The views of a scene show one set of named points, each view turned or mirrored, and shifted as a whole, with a little noise and some points left out.

Scene 1
View 1
bur: [ -2   9  21  -6 -31  -2   6  -2  -3 -14 -12  20 -18  25 -10  10   2   5
  16  20  31   0]
vasug: [ 32  18 -10  45 -35  39  28   9  52  20   0   1  18 -22 -37 -17 -13 -14
  25   5  26   7]
donob: [ 15   6  10   7 -32  -1  -1   2   5 -16  -7  27 -12   3 -12   8   2  -1
  22  18  33  10]
Teg: [  7  19 -13  21  -6   6  13  23   7  19  -6 -15 -10 -12 -16  -6   5  12
  -4  -2  13  28]
fakan: [-11  11 -13  -8 -20  14  34  26  18  29   8 -52 -12   7 -37 -23  10  10
   0 -14   1  31]
biv: [-11  34   9  -3 -17  25  24  10   9  16 -32 -17 -29  12   0  -2  -7  20
  -2  19   3   4]
zeda: [ 18  18  -9  14 -31  23  12  10  24   8 -12   2  -8 -22 -20  -5  -3   2
  23  11  14  25]
nevu: [  5  42   2   2 -22  33   8  -4  10   2 -49  15 -34 -20  15  10 -13  20
  20  36   2  15]
nozo: [-19   8   5 -32 -34   1  24  10   0   5   0 -31 -27  21 -25 -10   9  10
  12   2   3  26]
pel: [  8  14   4  16 -31  18  21   9  22   9  -2   0  -2   3 -24  -8  -1  -1
  16   7  24   5]
zabu: [ 15  38  -8  27 -19  43  25   9  35  22 -30  -8  -6 -22  -8  -7 -17   7
  14  20   4   9]
roku: [  3  33 -12   4 -12  24  19  16  15  17 -29 -16 -26 -25  -3  -5  -4  18
   8  14  -5  40]
Fuda: [  3  43  -5   1  -9  21  -3   4  -4  -1 -56  15 -41 -29  22  15  -7  27
  14  36   1  32]
suruv: [ 16  27  11   8 -19   6 -13  -8  -9 -23 -44  50 -34 -18  20  26  -5  17
  20  41  24  15]
View 2
Fuda: [-29  13  28   7  -2  35  19  -5  14 -13  25 -18   5  -1 -44 -14  -7  30
  52 -11 -13 -13]
fakan: [  3  33  23  12   3 -33  -7 -28  19  31  -3   6  30  19   4   2  -4  15
  21  75   7  11]
biv: [ 12  30  32  14  -4 -13   9 -14   9  -8  28   1   6   5 -14  -6 -11  15
  38  29  -8 -26]
vasug: [-24  16 -22  36 -18 -15  -8 -12 -17 -11  30   8  -2  41 -19   6 -15 -15
  70  78 -23  32]
suruv: [-23  13   7  16  14  30  33  27  -8 -15  41 -14  11   8 -45 -26   2   1
  61 -25 -24 -19]
roku: [-38  10  26  16 -18  19  -2 -28  24  -1  13 -11   2  12 -29  -3 -14  32
  51  33 -10  18]
nevu: [-21  19  28  16 -11  18  14  -7   0 -20  31  -8  -1   2 -33 -10  -8  18
  62  -7 -14 -17]
donob: [-12  21 -10  24  21  -4  19  28 -17   4  33  -2  33  25 -19 -17   7 -15
  55  17 -16  -2]
bur: [  7  30   5  19  17 -16  22  24 -15   2  31   5  32  17 -13 -17   9 -12
  43   9 -13 -21]
nozo: [  4  35  29  14  10 -38   2  -3   0  26   3   8  42   1   4  -4  16  10
  25  27   2 -10]
Teg: [ -8  16   8  14  11   2  10  -9  18  16  16  -7  24  27 -20 -15 -13  10
  31  60  -6  13]
pel: [ -4  23  -4  25   2 -19   3   1 -14   2  27  10  18  28 -14  -6  -3  -8
  50  48 -14   4]
zabu: [-15  19  13  22 -22   2  -1 -24   0 -20  29   4 -12  19 -25   2 -20   7
  61  46 -20   8]
View 3
vasug: [-62  17  18  -3  42  10 -35 -40  -3 -12 -29 -11 -10 -33   8  15  15 -11
  22  -4 -53   3]
Fuda: [ 11   2  48   7  33   0  -8  23 -15   9 -10 -10   8 -21  -4 -40   5  12
 -19  -1  17  20]
pel: [-27  32  16 -17  27  23  -7 -27  -3   8  -3 -11  -7 -19  -7  11   6  -4
   2  -5 -35   5]
bur: [ -6  36  19 -18  28  45  14  -4  -6  33  16 -13  -4 -20 -14  10  -7   0
 -25  -9 -18   3]
nozo: [ 19  35  -1 -32   2  16   9 -24   8  -2  22  -4  -5  15 -29  10 -11   6
  -6  -1 -28   3]
Teg: [-11  27  26 -28   4  -1  -4 -34  20   2   4 -22  -6  -8  -4   8   5 -22
  26   5 -15  -8]
suruv: [ -6  21  49   5  41  30   2  32 -17  35  -1 -11   5 -41   2 -30   4  13
 -43 -10  13  11]
fakan: [  6  21  11 -34  -8 -23 -12 -41  23 -24   5 -13  -7  19  -9   2  -2 -14
  34   9 -20  -5]
zabu: [-23   2  26   5  39   1 -25 -18 -13  -8 -22 -17   0 -22 -13 -10  14 -10
  22   6 -30  21]
biv: [ 16  13  26  -5  26  11   0 -12  -9  10   5 -23   3  -3 -36  -8   2 -13
  14   3 -13  16]
nevu: [  5   4  40   9  39  10 -10  14 -20   9 -13 -11   6 -21 -18 -31   4   7
 -12  -1   0  24]
donob: [-25  38  24 -14  31  39   1  -5  -2  26   5  -9  -5 -30   6   5  -3   6
 -31  -9 -20  -6]
roku: [  3   5  30  -8  15 -15 -20  -8   2 -17 -12  -6   3  -3  -7 -21   5   3
   7   5  -5  12]
zeda: [-22  24  23 -21  17   4 -17 -18  10  -9  -7   0  -5 -12   8  -1   3   5
  -6  -3 -21  -5]
View 4
pel: [ -1  20   0  -8   6   3  26  -7   5 -18  36 -14   8 -35  13  39 -12 -33
 -15  21 -25   6]
nozo: [ -3  14  -3 -20  45  17  44 -28 -11 -15  16 -31  22 -46   9  58  12  -6
   7   1 -18  28]
donob: [-14  10  26 -18  -7   6  35  -4 -11  13  29  -1 -10 -37  21  25 -17 -32
  -3 -17   2  -2]
zabu: [ 24   6   5   8  -4   0   4  10  31 -38  43 -31  26 -27 -10  40  -6 -20
 -24  37 -10   5]
zeda: [ -2 -11   5  -2  12   2  18  -4  -3 -17  34 -10   3 -54  -1  36  -5 -23
 -18  16  -4   7]
vasug: [ -2   6 -12   4 -12 -13   4   6  21 -45  50 -14   3 -43  18  26 -24 -53
 -41  45 -32  -7]
roku: [ 22 -14   8   6  16   9   9   0  11 -26  34 -26  22 -46 -26  42   7  -1
 -10  23   4  19]
Fuda: [ 34  -3  43   3  -7  19  10  15  20   0  30 -27  25 -20 -34  37   4  14
   1  -2  28   9]
nevu: [ 33  10  33  -3  -9  15  12  15  24 -11  31 -36  30 -14 -20  38  -1   1
  -5   3  14   5]
bur: [ -6  35  11 -24   8  10  46 -11  -1  -1  26 -17   7 -26  23  40 -10 -29
  -1  -1 -20   6]
biv: [ 26  29   7  -7  21  18  25  -8  19 -14  26 -28  32 -16 -17  51   5  -1
  -2  25 -18  27]
View 5
zabu: [-14  22  -8  26  -8  60  14  46  -8  -6   2  -9 -12  -2  23   5 -16 -12
  11   8   5 -11]
zeda: [ -6  -2  -8  12 -11  29  -7   9 -18 -30  21  -8   0  -9  18  19  -3 -15
  11  -3  11   0]
Teg: [ -3   4 -10   9   4  30  -8  17 -10 -35   5  -1   0 -28  14  22  -3 -14
  23   2  -3  -5]
nozo: [-10 -31   9  -6  -1 -12  -6 -18 -41 -13   9 -12   2 -31  10   3  -5  -2
  40  12 -31 -10]
donob: [  9  13  -4 -14 -14  32  -7 -16 -26 -16  24 -10 -18  11   4  29 -15 -24
  28  22  26  18]
roku: [-23   7 -13  20  -3  24   4  30 -11 -14   8   3  17  -8  13   7 -22 -12
  10   1  -9 -14]
pel: [  6   6   3   3  -6  44   1  13 -24 -19  14 -16 -29  -8  22  12  -3 -14
  29  14  13   1]
suruv: [-12  40 -22 -15 -22  26  -2  -4 -21   8  17   1  12  38 -16  33 -54 -30
  17  31  25  14]
bur: [  8  10   3 -21 -11  22  -5 -20 -36  -1  14 -12 -21   6   1  18 -22 -18
  39  31   9  11]
biv: [-13  13  -6  -2   4  27   9  22 -26  11  -9  -4  -5 -12   6  -2 -25 -10
  36  24 -19 -13]
vasug: [  4  14   1  30 -22  74   2  39  -8 -34  34 -22 -29   4  37  17  11 -16
   3  -2  41   2]
fakan: [ -8 -27   6  15   9  18  -3  17 -27 -31   5  -8 -10 -48  25   0  14  -1
  29  -4 -27 -17]

In a view up to two points have been moved. Name them for each view, in the order of its rows, or write -.
view 1 -> zeda
view 2 -> roku
view 3 -> Teg, fakan
view 4 -> donob, bur
view 5 -> nozo, vasug
